Each row is a point on a landscape with many valleys, with its height.
A ball rolls from a point to the lowest of its 4 nearest points, and stops where none of them is lower. Distance is the straight distance between rows; heights are no part of it.
gop height 454: [-0.50 -1.02 -0.15 -2.67 -0.76 -2.81 -4.48  1.66  0.17 -0.37 -3.70 -3.56
  0.42  1.25 -0.43  1.62 -1.65  0.55 -0.36  1.83  3.11  0.19 -1.97  3.75
 -2.99 -1.96 -2.44]
Fako height 212: [-0.64 -1.44  2.94  2.51  0.25  0.35 -0.54 -0.05  2.76  1.00  2.11  1.20
 -0.62  2.36  1.39 -1.93 -0.78  2.16 -0.19 -2.46 -6.65 -0.94  3.20 -0.54
  3.58  1.46  2.42]
Gano height 526: [-0.35 -0.74 -1.88  1.17 -1.30 -0.46 -2.24  1.42 -2.12  2.10 -2.76 -0.95
  0.34  0.01 -1.34  2.74 -0.66 -1.43 -0.87  2.34  3.92 -0.81 -0.99  1.69
 -1.20 -0.16 -0.55]
Fifoz height 754: [-1.57 -2.56 -1.05  3.52 -2.92 -0.12 -0.93 -1.42 -1.82 -2.45 -1.33 -4.68
  0.37  0.48 -0.80  0.53 -0.84 -1.13  0.85 -1.73  0.81  1.65 -2.23  0.28
 -2.33  0.38 -1.38]
Saf height 742: [-1.72 -0.88 -1.79  2.21 -2.62  1.17  0.79 -2.19 -2.06 -3.22 -1.36 -2.10
  0.27 -1.10  0.08  0.39 -0.86 -1.63  1.30 -0.06  2.79  0.94 -1.91 -0.86
 -2.71  0.84 -0.57]
Susor height 517: [ 2.84  0.96  2.39 -2.60  3.65  0.14 -0.85 -1.15  1.92  1.74  2.02  1.06
  0.35 -1.38  0.82 -1.58  0.87  1.25  0.89  0.67 -5.03 -1.18  3.75  0.64
  1.81 -0.44  2.59]
tid height 603: [-1.35  0.90  1.61  2.59  0.50  1.06  1.74  0.00  0.07  0.78  2.52  2.05
 -0.82 -0.04  1.08 -0.93 -0.56  0.79 -0.03 -0.91 -3.30 -1.19  1.35 -1.02
  2.00  0.77  0.95]
fud height 535: [ 0.25 -0.87 -0.86  0.64 -1.42 -1.34 -3.58  1.54  0.13  0.85 -1.79 -2.60
  0.02  1.06 -1.97  1.90 -1.19 -1.30 -1.64  0.75  1.54 -0.54 -0.99  2.54
  0.37  0.36 -1.11]
Nisir height 701: [ 0.92  1.08 -0.12  4.70  0.87  1.05  4.18 -0.90  0.36 -0.13  2.31  3.19
  1.75 -1.37 -2.07  2.95 -2.53 -0.45 -0.61  0.25 -0.47 -2.58 -1.72 -2.15
  0.52  1.82  0.39]
kiz height 310: [ 1.03  0.89  1.52 -3.77  1.90 -2.88 -0.77  1.75  0.12  0.52 -1.49  0.18
  0.77  1.50  1.43 -0.48  2.08  1.75  0.29  1.06  3.21  2.91  0.40  1.42
 -0.49 -5.01 -1.12]
zodap height 553: [ 0.88  0.07  2.84 -1.62  0.04 -1.71 -3.46  2.69  5.67 -0.28 -1.10  0.26
 -0.42  4.57  0.78  0.14  0.77  2.09 -2.46 -0.96 -1.61  1.90  2.56  1.70
  3.36 -0.87  1.21]
lelil height 782: [-1.60  0.73  0.53  2.69 -0.93  1.61  2.07 -1.18 -0.90 -1.51  1.35  0.31
 -0.70 -0.87  0.31 -0.73 -0.03 -0.36  0.54 -1.01 -0.69  0.79  0.28 -1.44
  0.07  0.95  0.13]
bagal height 688: [ 0.68  0.17  0.22  4.27  0.59  2.18  2.88 -4.80  0.89 -0.87  2.62  1.05
  1.03 -2.70 -1.23 -0.95 -1.51  0.72  1.79 -1.38 -5.37 -1.54  0.57 -1.14
 -0.77  2.06  2.02]
dufe height 644: [ 1.65  0.96 -1.26  1.39  1.01  1.41  2.24 -2.04  0.51 -0.40  1.68  1.51
  0.70 -2.15 -2.57  1.51 -1.14 -1.22  0.03 -0.22 -1.24 -2.48 -1.27 -2.00
 -0.60  2.69  0.22]
Subop height 538: [ 3.21  1.56  2.69 -4.02  4.01 -1.42  0.37  0.26  0.47  1.41  1.14  2.64
  0.50 -0.63  2.36 -1.58  2.58  1.57  1.00  0.00 -1.42  0.76  2.06 -0.87
  2.16 -2.38  0.85]
Nulin height 570: [ 5.05  1.53 -2.03 -5.50  3.37  0.23  1.45 -1.79  0.81  1.15  0.90  2.07
  0.09 -2.65 -1.85 -0.10  0.91 -0.55  1.39  1.35 -0.72 -1.99 -0.54 -1.47
  0.15  0.90  1.05]
zota height 614: [-1.90  0.58 -1.25 -0.84 -1.03 -0.21  0.04  0.86 -2.05  0.47 -2.17 -0.75
 -0.54  0.28  1.24  0.23  1.02 -0.75  1.71  2.77  4.65  1.87 -0.05 -0.18
 -1.50 -2.57  0.03]
zete height 853: [-1.53  0.80 -0.85 -0.31 -1.71  1.78  1.62 -2.32 -1.05 -3.32  0.21 -0.77
 -1.18 -1.14  0.54 -0.73  0.39 -0.93  1.88 -0.10  0.99  1.92 -0.26 -1.67
 -2.00  0.79 -0.12]
purib height 318: [-1.05  1.31  1.49 -0.46  1.21  0.17  2.00  1.00 -1.11  0.82  1.79  1.98
 -1.11  0.38  2.94 -1.09  1.87  1.23  0.31  0.59 -0.91 -0.08  1.10 -1.83
  2.24 -0.77  0.95]
samok height 565: [ 3.81  0.69 -1.50 -4.77  2.26 -0.28  0.98 -0.37  0.68  0.90 -0.03  1.79
  0.50 -2.43 -0.76 -0.11  1.32 -0.57  0.20  1.35  1.26 -0.73 -0.11 -0.89
 -0.27  0.36 -0.52]
Mana height 476: [-0.67  0.16  1.05 -2.36 -0.69 -2.44 -2.64  0.72  1.31 -1.44 -1.82 -2.64
 -0.06  1.80 -0.66  0.17  0.06  1.55 -1.08  0.49  1.53  3.14  0.48  2.89
 -1.49 -3.47 -1.24]
Dupo height 601: [ 0.12  0.69  0.99  3.25  0.99  1.04  1.70  0.17 -0.12 -0.21  2.24  1.50
 -0.45 -0.15 -0.13  0.59 -0.59 -0.23 -0.82 -0.93 -1.99 -1.04  0.36 -1.25
  0.80  1.37  0.58]
vepoz height 654: [ 0.48  1.02 -0.82  0.47 -0.14  2.72  3.02 -4.00  0.02 -2.22  1.44  1.68
  0.21 -2.74 -0.81 -1.53 -0.85  0.33  1.96 -0.82 -2.10 -0.55  0.26 -1.71
 -1.27  2.28  1.32]
Gon height 338: [-0.24  1.06  2.11 -1.88  1.12 -1.50 -0.09  2.47  0.08  1.14  0.28  0.86
 -0.63  1.60  2.44 -0.70  1.96  0.88 -0.61  0.80 -0.62  1.55  1.68 -0.18
  1.90 -2.20 -0.16]
liv height 559: [-1.19 -1.26  1.45  3.75 -1.40 -0.44 -1.05  2.70  0.99  0.64  0.38 -0.11
 -0.51  3.86  0.35  0.02 -0.28  0.30 -1.95 -1.46 -1.58 -0.04  0.79 -0.10
  3.73  0.33  0.66]
rugub height 696: [-0.31 -0.35  2.03  6.06  1.38  0.63  2.79  0.00  1.17  0.84  2.96  2.18
  0.90  0.58 -0.25  0.31 -1.87  0.20 -0.66 -1.50 -3.12 -1.83 -0.50 -1.96
  2.25  1.47  0.13]
pedu height 284: [ 0.71 -0.91 -2.73 -2.43 -1.46  0.36 -0.90 -0.47 -1.28 -1.08 -1.63 -1.44
  0.35 -1.26 -0.83  0.52 -1.01 -0.92 -0.40  0.71  2.92 -1.72 -1.85  0.67
 -2.95  0.73 -1.87]
vadu height 596: [ 0.40  0.82  1.47  0.58  1.63 -0.05  0.43  2.60  0.50  2.55  2.03  2.22
 -0.35 -0.11  0.52  0.47  0.64  0.40 -1.56  0.77 -1.34 -1.34  0.94 -0.85
  2.77  0.00  0.87]
gise height 577: [ 0.83  0.70 -0.34  1.78  0.19  1.87  1.67 -2.37  0.03 -1.15  1.58  0.99
  0.36 -2.17 -1.79 -0.22 -0.94 -0.82 -0.43 -1.26 -2.15 -1.19 -0.19 -0.65
 -0.28  2.14  0.10]
tur height 492: [ 1.31  0.82 -1.43 -5.48  0.70 -1.29  0.37 -1.27 -0.04 -1.55 -1.57 -0.17
  0.37 -1.08  0.30 -2.00  1.67  0.50  1.49  0.82  3.78  1.80 -0.06 -0.40
 -2.90 -2.30 -1.37]
lorop height 697: [-2.26 -0.23  1.71 -0.14 -1.61  0.20 -1.88 -0.47  0.54 -2.17  0.68 -1.91
 -0.97  1.64  0.81 -1.21  0.74  0.75  0.50 -1.85 -0.65  3.09  1.35  0.40
 -0.83 -2.18 -0.59]
misul height 539: [-1.09 -1.75 -2.37  2.05 -2.25 -0.89 -2.33  0.71 -2.40  0.62 -3.21 -2.56
  0.05  0.86 -1.08  2.63 -2.07 -1.57  0.57  1.28  3.35 -0.53 -2.33  2.60
 -1.71 -0.27 -1.04]
vig height 107: [ 1.63 -0.60 -0.39  2.08 -0.09  0.14 -0.71 -1.19  1.22 -0.24  0.62 -0.69
  0.93 -0.74 -2.65  0.60 -1.27 -1.09 -1.83 -1.88 -1.16 -0.57 -0.77  0.71
  0.05  2.41 -0.88]
nila height 542: [ 1.94  0.89  1.32 -1.59  1.76 -0.04 -2.30  0.47  2.71  0.86  1.28 -0.31
 -0.08  0.00 -1.03 -0.52  0.28  0.48 -1.54 -0.53 -3.05  0.14  2.04  1.28
  1.19  1.16  0.91]
punok height 575: [-1.87 -0.68  2.32  3.56 -1.21  0.91  0.23  0.00  0.89 -0.06  1.42  0.45
 -0.78  1.28  1.09 -1.77 -0.12  0.90 -0.26 -2.71 -3.98  0.93  2.06 -0.39
  1.68  0.50  1.05]
naf height 540: [ 2.45  1.14  1.64 -4.17  2.57 -0.77 -1.53 -0.61  2.53  0.31  0.63  0.19
  0.75 -1.50 -0.16 -1.91  1.13  1.31 -0.04 -0.37 -2.82  1.01  2.18  1.81
  0.02 -1.21 -0.11]
zag height 758: [-2.06  1.21  0.91 -1.95 -0.64 -0.16  0.47 -1.05  0.01 -2.31  0.39 -0.39
 -1.61 -0.28  1.68 -1.93  1.62  1.00  1.46 -0.25  0.40  3.39  1.83 -0.79
 -1.80 -2.13 -0.22]
Nuren height 554: [ 3.02  1.14 -1.26 -5.65  1.15  0.29  0.18 -2.52  0.28 -1.26  0.44  0.47
  0.15 -2.46 -0.80 -1.83  0.92  0.20  1.35 -0.22 -0.57 -0.19  0.81 -0.18
 -1.98  0.72 -0.31]
tevet height 366: [ 1.69 -0.11 -1.91 -2.83  0.09 -0.98 -1.65  0.89 -0.44  0.85 -1.75 -0.62
  0.43 -1.63 -1.55  1.91 -0.42 -1.58 -1.30  1.71  2.99 -1.95 -2.01  1.09
 -1.98  0.70 -1.64]
mepe height 576: [ 0.36  1.50  2.48 -3.70  0.95 -1.71 -1.17 -0.74  1.99 -0.75  0.12  0.00
  0.37  0.43  0.79 -2.27  2.00  2.05 -0.09 -0.68 -1.81  2.95  2.55  1.95
 -0.63 -2.23 -0.53]
por height 755: [-0.45 -0.49 -2.03  3.79 -1.50  1.49  2.52 -1.53 -2.07 -1.15 -1.08  0.28
  0.40 -1.67 -0.93  2.24 -1.23 -1.21  1.06  0.50  3.33 -1.42 -3.09 -1.17
 -2.39  2.09 -0.25]
repu height 416: [-1.96  0.09  0.86  0.71 -0.60 -0.52 -1.73  4.34 -0.48  2.71 -1.06  0.13
 -0.54  3.06  1.75  1.12  0.70  0.49 -1.07  1.55  1.66  0.25  0.30  1.21
  2.95 -2.24  1.00]
kas height 340: [ 0.30 -1.19 -1.40  3.30 -1.41  1.20  0.70 -2.68 -0.33 -1.68 -0.12 -1.08
  0.96 -1.48 -1.95  0.37 -1.31 -1.23 -0.19 -1.89 -0.18 -0.54 -2.71 -0.34
 -2.11  2.14 -1.25]
bevu height 465: [ 1.67 -0.61 -1.08  0.38  0.48  1.16  0.11 -3.46  1.41 -0.80  1.70  0.09
  1.87 -2.81 -2.27 -0.97 -1.54 -0.31 -0.33 -2.34 -4.48 -1.43  0.89  1.28
 -0.81  2.80  0.45]
Seb height 582: [-0.10  0.04 -0.37  2.64 -0.94  0.28  0.23  0.87 -1.10  0.89 -0.20  0.24
 -0.30  0.40 -1.28  1.39 -0.88 -1.46 -1.34  0.44  1.75 -0.43 -1.30  0.21
  0.40  0.57 -0.53]
nipar height 674: [-0.51  0.45 -0.84 -0.67 -1.18  0.81 -0.04 -0.32 -0.84 -1.02 -0.32 -0.93
 -0.58 -1.25 -0.24 -0.39  0.53 -0.88  0.01  0.26  1.26  1.42 -0.29  0.05
 -1.77 -0.44 -0.70]
Mitad height 259: [ 1.91 -2.91 -0.73  4.58 -0.77 -1.08 -0.89 -0.39  1.81  0.35 -0.37 -1.84
  1.84  1.50 -3.32  1.40 -1.03 -1.10 -1.75 -2.95 -1.12 -0.47 -2.29  0.46
  0.36  2.36 -0.77]
futol height 515: [-1.31  0.19 -0.68 -1.43 -0.61 -1.23 -1.54  1.52 -1.55  1.21 -2.24 -1.10
 -0.43  0.35  0.31  0.91  0.38 -0.10  0.37  2.74  3.86  1.81 -0.28  1.75
 -1.45 -2.83 -0.56]
giko height 422: [ 0.02  0.41 -3.40 -2.67 -0.53 -0.43  0.32 -0.35 -2.20 -0.11 -2.68  0.45
 -0.12 -1.10 -0.33  0.95 -0.02 -1.02  0.55  2.58  4.92 -0.41 -1.14 -0.36
 -2.88 -0.17 -0.53]
bof height 474: [ 0.90 -0.26 -3.24 -4.93  0.38 -1.88 -0.81 -0.28 -1.64  0.28 -3.79 -0.14
  0.48 -0.50 -0.03  0.18  0.96  0.15  1.21  2.51  5.67 -0.15 -1.37  0.43
 -4.24 -1.82 -1.18]
dunuk height 491: [-1.84 -2.97 -1.37 -2.25 -2.93 -2.61 -4.24 -0.69 -1.23 -2.54 -2.81 -5.57
  1.30  0.69  0.15  0.64 -2.69 -0.11  0.25 -0.95  1.05 -0.94 -3.31  2.53
 -4.00 -0.73 -2.30]
zoli height 829: [-1.88 -0.21 -0.58  1.83 -2.70  0.16 -0.96 -0.45 -2.02 -1.47 -1.00 -2.32
 -0.95  0.45  0.37  0.57 -0.36 -0.59  0.44 -0.32  1.73  2.25 -0.52  0.35
 -1.28 -0.80 -0.99]
Zura height 445: [ 1.06 -0.27 -1.62 -0.96 -0.42  0.52 -0.18 -1.86 -0.39 -0.96 -0.05 -0.53
  0.76 -2.21 -1.29  0.41 -0.57 -1.42 -0.79 -0.33  0.21 -1.47 -1.82 -0.34
 -1.79  2.47 -1.02]
Fomaf height 383: [ 1.08 -1.35 -0.29  5.39  0.59 -0.23  1.62 -2.93  1.04 -0.64  1.44 -0.34
  1.95 -1.42 -2.78 -0.04 -1.14 -0.43 -0.52 -3.22 -3.93 -0.90 -1.20  0.08
 -0.73  2.30 -0.10]
riked height 448: [-1.36  1.08 -0.89 -2.51  0.36  0.18  2.77  0.08 -1.95  0.05 -0.81  1.61
 -1.35  0.00  3.25 -1.62  2.33  0.20  2.92  1.56  4.37  2.48  0.86 -2.73
 -0.19 -2.90  0.44]
Nupe height 552: [ 3.43  1.81 -0.44 -4.67  3.07 -0.43  2.11  0.06 -0.75  1.16  0.44  2.91
 -0.05 -0.68  1.11 -1.35  2.66  0.26  2.79  0.63  2.06  0.33  0.71 -2.18
  1.24 -1.37  0.16]
zamat height 339: [-3.48 -0.51  0.83 -0.41 -0.36 -1.33 -0.66  4.29 -1.71  3.14 -2.10  0.16
 -0.34  3.34  2.75  1.44  1.20  1.13  0.54  2.30  2.88  1.70  1.04  1.13
  2.22 -4.53  0.99]
dibi height 684: [ 1.58 -1.20  2.35 -1.98  4.60 -1.76 -0.42  5.17  2.94  2.92  1.27  1.09
  0.27  2.04  3.48  0.32  2.60  1.67 -1.70  1.10 -1.48 -1.46  0.89  0.07
  5.36 -0.07  2.30]
fum height 513: [ 0.31  0.31  0.49 -1.91  0.04 -0.69 -2.24  1.23  0.66  0.00 -0.90 -1.04
 -0.50 -0.06 -0.39  0.25  0.44 -0.37 -1.38  0.61  1.56  1.21  0.47  1.78
 -0.87 -0.83 -1.79]
Zutu height 411: [-1.03 -0.99 -1.14 -2.86 -1.96 -1.42 -2.91 -0.26 -0.91 -1.54 -1.87 -3.03
  0.38 -0.58 -0.37  0.35 -0.85 -0.24  0.04  1.03  2.62  0.73 -1.32  1.83
 -3.33 -1.76 -2.31]
duk height 431: [-1.10 -0.66  0.70  4.86 -1.00  0.62  0.63  0.84 -0.03  0.22  0.87 -0.30
 -0.50  1.83 -0.35  0.38 -0.53 -0.16 -0.82 -1.52 -1.03  0.07 -0.64 -0.49
  1.05  0.90  0.13]
Keful height 621: [-0.97 -2.36 -1.82  5.41 -2.55 -0.38  0.33 -0.49 -2.67 -0.98 -1.91 -2.35
  0.57  0.56 -1.53  1.77 -1.53 -1.33  1.38  0.32  2.46 -0.21 -3.56  1.05
 -2.24  0.55 -1.00]
luva height 698: [-0.23  1.07  1.38  1.03  2.04  1.14  3.24  0.85 -0.80  1.73  2.61  2.99
 -0.25 -0.83  1.40  0.59 -0.17  0.71 -0.26  1.34 -1.42 -2.76  0.19 -2.38
  2.06  0.68  1.41]
val height 421: [ 0.91 -1.96  1.54  5.39 -1.02 -0.46 -0.58 -0.63  3.35  0.56  0.70 -0.01
  0.43  3.35 -1.02 -0.87 -0.56  0.75 -1.27 -3.75 -3.72  0.69  0.97 -0.34
  2.97  1.63  1.13]
Muziz height 438: [ 0.95  0.12  0.31  0.17  1.65 -0.51 -1.28  2.97  0.47  2.10 -0.14  1.16
 -0.21  0.11 -1.14  1.80  0.73 -1.39 -2.85  1.85  1.85 -0.43  0.40  1.18
  1.47  0.29  0.18]
pubip height 633: [-1.47  0.90  1.33  1.77  0.25  1.08  1.18  1.41 -0.71  1.36  1.75  1.67
 -1.06  0.31  1.46 -0.13  0.45 -0.53 -0.33  0.12 -0.49 -0.23  0.78 -1.09
  2.00  0.06  0.05]
siza height 675: [ 0.38  0.12 -2.42  0.91 -1.09  2.35  3.86 -3.18 -0.64 -3.49 -0.54  0.72
  0.61 -2.30 -1.07  0.22 -1.71 -0.70  1.62 -0.63  1.98 -1.00 -2.98 -2.17
 -2.32  3.34  0.01]
laso height 432: [-0.16  0.29  2.84  0.50  1.94  0.76  0.04  0.31  1.78  1.72  2.12  1.38
 -0.71  0.26  1.05 -1.32  0.24  1.24 -0.13 -0.77 -5.37 -1.10  3.26 -0.55
  2.68  0.73  2.12]
ketel height 761: [ 0.94  1.98  1.15 -0.26  2.36  1.87  2.69 -1.03 -0.44  1.02  2.45  2.60
 -0.99 -1.43  0.44 -0.55 -0.04  0.44  0.70  0.27 -3.23 -2.14  1.66 -1.56
  1.55  0.89  1.67]
tego height 403: [-0.21  0.50  2.23 -1.64  1.22 -1.70 -1.95  3.97  1.13  2.08 -1.27 -0.11
 -0.13  2.41  1.27  1.12  1.64  0.73 -1.50  1.52  1.67  1.09  1.45  1.69
  2.94 -2.13  0.42]
Selom height 567: [-1.08 -1.57 -1.70  0.67 -2.87  1.36  0.09 -2.87 -1.07 -3.54 -0.69 -3.09
  0.66 -1.92 -0.34 -0.95 -1.03 -1.55  1.25 -1.86  0.46  1.08 -2.16 -0.04
 -2.87  1.56 -1.26]
goso height 767: [ 1.30  1.54  1.29 -1.86  3.78  0.95  3.52  1.01 -0.49  2.04  2.81  3.80
 -0.36 -0.53  2.51 -0.63  1.04  1.27  1.97  1.20 -2.20 -2.77  1.14 -2.77
  3.11 -0.14  1.99]
fuf height 136: [-1.57  0.65  0.83 -1.86  0.79 -0.96  0.51  2.70 -1.63  2.22 -1.11  1.41
 -0.15  1.31  3.49 -0.49  2.44  0.77  0.96  1.81  2.54  1.70  0.81 -0.17
  0.78 -3.41  0.70]
tele height 327: [ 0.52 -1.50  0.36  6.21 -0.63 -0.33  0.50 -0.46  1.15 -0.04  0.91 -0.35
  1.15  1.63 -1.84  0.32 -1.15 -0.46 -0.67 -2.75 -1.31 -0.10 -1.16 -0.04
  1.54  1.36  0.35]
bipen height 784: [-3.62  0.45  1.79  2.42 -1.47  0.83  0.58  1.30 -1.00  0.67  0.51  0.21
 -1.21  1.75  1.76 -0.12  0.79  0.55  0.10  0.07 -0.03  1.55  0.42 -0.84
  1.53 -1.03  0.25]
Reker height 750: [-1.01 -1.83 -3.00  0.93 -2.84  0.32 -0.52 -1.56 -2.28 -2.53 -1.96 -2.98
  0.50 -1.06 -0.43  1.13 -1.43 -1.65  1.33  0.45  2.93 -0.78 -3.70  0.76
 -3.59  1.03 -1.60]
pina height 812: [-3.20 -1.80  1.63  3.79 -0.49  0.17  1.99  4.13  0.04  2.25  2.01  1.31
  0.10  3.82  2.50  1.52 -1.21  1.78 -1.56 -1.01 -1.83 -2.42 -0.16 -1.06
  4.53  0.46  0.73]
puni height 579: [-1.24 -0.93  0.02  2.09 -2.71 -0.97 -3.53  0.48  0.46 -0.74 -1.85 -3.37
 -0.21  2.43 -1.29  0.45 -0.53 -0.51 -0.99 -1.67  0.59  1.50 -0.96  1.52
 -0.35 -0.77 -0.94]
suru height 721: [-2.82 -1.09 -0.88  4.96 -2.59 -0.22 -0.80  1.47 -1.95  0.41 -1.18 -1.92
 -0.30  2.50 -0.50  1.40 -0.88 -0.52  0.42  0.62  2.10  1.63 -1.02  0.89
  0.72 -1.15  0.00]
gelo height 738: [-1.54  0.24  1.68  3.72  1.31  0.89  2.96  2.23 -0.68  2.01  2.74  2.33
 -0.16  1.38  1.80  0.73 -0.88  0.74 -1.31  0.22 -2.28 -2.16  0.44 -1.61
  3.34  0.75  0.45]
biz height 456: [-0.29  0.63  2.05 -0.15  0.00 -0.25 -1.50  1.94  0.93  0.79  0.69  0.10
 -0.89  1.74  0.44 -0.30  0.92  0.20 -1.61 -0.65 -1.08  0.83  1.29  1.16
  1.89 -0.38 -0.24]
nokan height 473: [-1.41 -0.76 -1.88 -1.04 -0.78 -2.46 -3.12  1.07 -1.75  1.23 -4.20 -1.92
 -0.33  0.97 -0.63  2.22 -0.87 -0.30  0.70  3.97  4.22  0.15 -1.38  3.72
 -2.70 -2.65 -0.38]
peg height 408: [ 1.84  1.02  0.66 -2.88  2.28 -1.15 -0.97  2.04  0.79  1.16  0.48  1.72
  0.42 -0.68 -0.11  0.02  1.74 -0.77 -1.31  1.47 -0.03  0.50  1.03  0.61
  1.60 -0.95  0.32]
fid height 531: [ 2.97  2.06  1.12 -5.09  3.02 -0.35  0.31 -1.48  0.72  0.27  1.12  1.92
  0.11 -1.60  0.95 -2.01  1.94  1.24  1.45  0.48 -2.36  0.44  2.21 -0.24
  0.21 -1.29  0.50]
gan height 537: [ 2.26  1.35 -0.55 -1.80  2.06  0.86  0.23 -2.11  0.76  0.21  1.70  0.87
  0.32 -2.71 -1.81 -0.68  0.13 -0.74 -0.55 -0.13 -3.07 -1.77  1.69 -0.14
  0.03  1.57  0.82]
tadoz height 489: [-1.39  0.06  2.46  1.31  1.11  1.32  0.79 -1.58  0.85  1.09  2.43  1.79
 -0.38 -0.68  2.11 -2.43 -0.59  2.30  1.65 -1.27 -6.42 -1.58  3.47 -0.21
  1.93  0.75  2.02]
Bur height 578: [ 2.55 -0.29 -2.14 -4.88  0.79  1.56 -0.24 -3.85  1.24 -1.25  0.44 -0.22
  2.19 -4.65 -2.32 -1.27 -1.36  0.19  0.33 -0.74 -4.49 -2.85  0.46  0.70
 -2.21  2.02  0.60]
fonu height 710: [-2.21 -1.19  1.75  2.95 -3.03 -0.29 -2.96  0.91  1.64 -0.65 -0.40 -0.98
 -0.93  4.59  0.61 -0.66 -0.24  1.26 -0.84 -3.11 -1.84  2.59  1.40 -0.13
  2.72 -0.83  1.21]
kekeg height 516: [-2.25  0.13  1.88  0.15 -0.82 -0.64 -0.79  2.25 -0.42  0.86 -0.06 -0.48
 -1.70  2.68  1.82 -0.18  1.13  0.69 -0.50 -0.30  0.08  2.09  1.61  0.21
  1.75 -2.28 -0.06]
dameb height 631: [ 1.75  0.68 -3.74 -3.85 -0.55  1.58  3.11 -1.78 -0.27 -1.18 -1.27  1.47
 -0.80 -2.27 -1.38 -0.65 -0.42 -0.65  1.77  1.35  3.05 -2.33 -2.04 -2.05
 -2.31  2.35 -0.05]
zeku height 444: [ 0.54 -0.39 -1.92 -4.85 -0.88  0.27 -1.07 -1.72  0.02 -1.89 -0.84 -1.38
  1.15 -2.08 -0.65 -0.44 -0.66 -0.66 -0.42 -0.85  0.39 -1.88 -2.04 -0.37
 -3.49  1.34 -2.04]
davan height 802: [-2.66  0.40  0.00  3.00 -0.48  0.80  2.06  2.11 -2.06  1.71  0.22  1.62
 -0.78  0.96  1.79  0.57  0.07 -0.07 -0.20  1.28  1.83 -0.27  0.16 -1.17
  1.36 -0.70  0.62]
rapom height 599: [ 1.04  1.66 -0.40 -3.10  0.83  0.72  2.38 -1.58 -0.96 -0.58  0.85  2.00
 -1.37 -1.58  1.14 -2.06  1.81  0.17  2.30  0.88  0.88  0.82  1.18 -1.95
  0.25 -0.29  0.73]
ketu height 503: [ 1.53 -1.22  0.32 -0.51 -0.41 -0.77 -3.78  1.89  3.09 -0.10 -1.17 -1.99
  0.12  1.73 -2.04  1.07 -0.73 -0.57 -3.25 -0.76 -0.08 -0.02 -0.19  2.01
  0.83  0.79 -0.69]
Zad height 357: [-0.17 -0.40  0.19  0.44 -0.80  0.04 -2.51 -1.04  1.84 -1.55  0.20 -2.13
  0.21  0.39 -1.40 -0.63 -0.54 -0.04 -1.50 -2.32 -1.90  1.31  0.80  1.42
 -0.83  1.43 -1.00]
pufa height 546: [-1.26 -0.65 -3.57 -2.42 -2.76  1.40  1.76 -1.52 -1.82 -2.49 -2.30 -1.30
 -0.91 -1.97 -0.05 -0.10 -0.73 -1.32  2.52  1.97  5.03  0.82 -1.70 -1.39
 -3.42  1.24 -0.01]
Remab height 561: [ 0.69  1.33 -1.62 -2.37  0.70  0.59  1.01 -0.34 -0.73 -0.05  0.40  1.21
 -0.38 -1.87 -0.79 -0.10  0.88 -0.99 -0.47  0.85  1.48 -0.53 -0.44 -1.14
 -1.16  1.01 -0.84]

Where does a ball stop that starts at each point below?
samok | Fako
Seb | vig
pina | vig
Nuren | Fako
futol | pedu
Keful | pedu
bipen | vig
